The views of a scene show one set of named points, each view turned or mirrored, shifted and resized as a whole, with a little noise and some points left out.
In the rows, zero is written as 128.

Scene 1
View 1
Z_981: [144 118 111 153 131 122 130 128]
Z_363: [138 120 102 142 131 148 166 135]
Z_482: [116 131  98 192 173 137 110 149]
Z_913: [138 124  87 155 146 142 143 134]
Z_984: [143 122  94 150 136 136 138 126]
Z_916: [142 121  96 157 140 125 125 129]
Z_891: [160 113 100 128 113 128 155 117]
Z_541: [173 110 119 134 104  80  95 104]
Z_480: [150 118 114 148 125 119 130 124]
Z_318: [149 118 116 142 122 126 144 127]
Z_204: [152 122  67 145 137 133 130 118]
Z_107: [162 115 111 128 110 120 143 115]
View 2
Z_984: [125 131 127 111 131 123 110 116]
Z_204: [128 135 143 100 109 113  96 114]
Z_480: [119 118 134 126 139 138 107 123]
Z_482: [127 149 136  68 145 136 126 124]
Z_913: [137 143 113  96 137 101 117 113]
Z_107: [120 108 130 149 126 127  98 119]
Z_916: [125 125 129 115 136 128 112 119]
Z_541: [103 100 170 146 120 174  84 128]
Z_318: [123 115 125 133 142 130 108 120]
Z_363: [132 128 106 124 143 104 116 116]
Z_891: [126 112 125 145 122 114  95 113]
View 3
Z_541: [132  22 178 144 135 145 106 104]
Z_891: [104  86 129 127 123 123 125 165]
Z_913: [137 109 131 109 157  87 143 186]
Z_916: [131  99 143 121 146 108 142 167]
Z_482: [170 111 155  98 185  71 154 181]
Z_107: [115  80 139 132 123 130 127 152]
Z_981: [138  93 151 123 151 108 141 155]
Z_318: [126 101 143 129 138 118 143 156]
Z_204: [133  78 126 108 157  84 114 186]
Z_363: [124 107 129 120 140 105 139 177]
Z_480: [135  90 151 125 143 115 141 152]
Z_984: [132  99 135 115 151 100 135 175]
View 4
Z_107: [ 99 120 130 149 112  97 129 129]
Z_541: [ 76  78 143 149 146 117 109  97]
Z_480: [110 107 136 132 112  97 106 140]
Z_482: [135  78 140 110 106  86  75 191]
Z_204: [113  86 121 155 104  95 121 177]
Z_984: [118 107 129 136 103  92 111 165]
Z_916: [119 109 134 133 106  91 108 155]
Z_913: [128 104 130 131  97  87 107 181]
Z_891: [105 124 123 156 106  92 137 139]
Z_981: [113 104 135 127 114  94 100 146]
Z_363: [128 138 127 134  88  79 118 163]
Z_318: [109 118 135 133 110  93 113 137]
View 5
Z_480: [109 102 140 116 100 109 135 128]
Z_204: [139 133  98  93  76 125 110 116]
Z_107: [117  99 120 100 111 112 127 138]
Z_913: [147 125 115 114  86 130  97  97]
Z_916: [132 114 124 115  93 124 111 112]
Z_318: [128 116 125 109  91 120 118 115]
Z_541: [ 81 107 143  92  74  95 167 149]
Z_891: [129 100 111  95 120 114 118 138]
Z_984: [139 119 117 111  92 124 108 108]
Z_981: [122 115 135 120  86 118 120 112]
Z_482: [143 142 135 135  55 133 100  78]

Which points are out of place in each view (at most two, in the order of its rows)? Write - if all are in place.
view 1 | Z_482, Z_916
view 2 | Z_913
view 3 | Z_541, Z_363
view 4 | -
view 5 | Z_480, Z_318
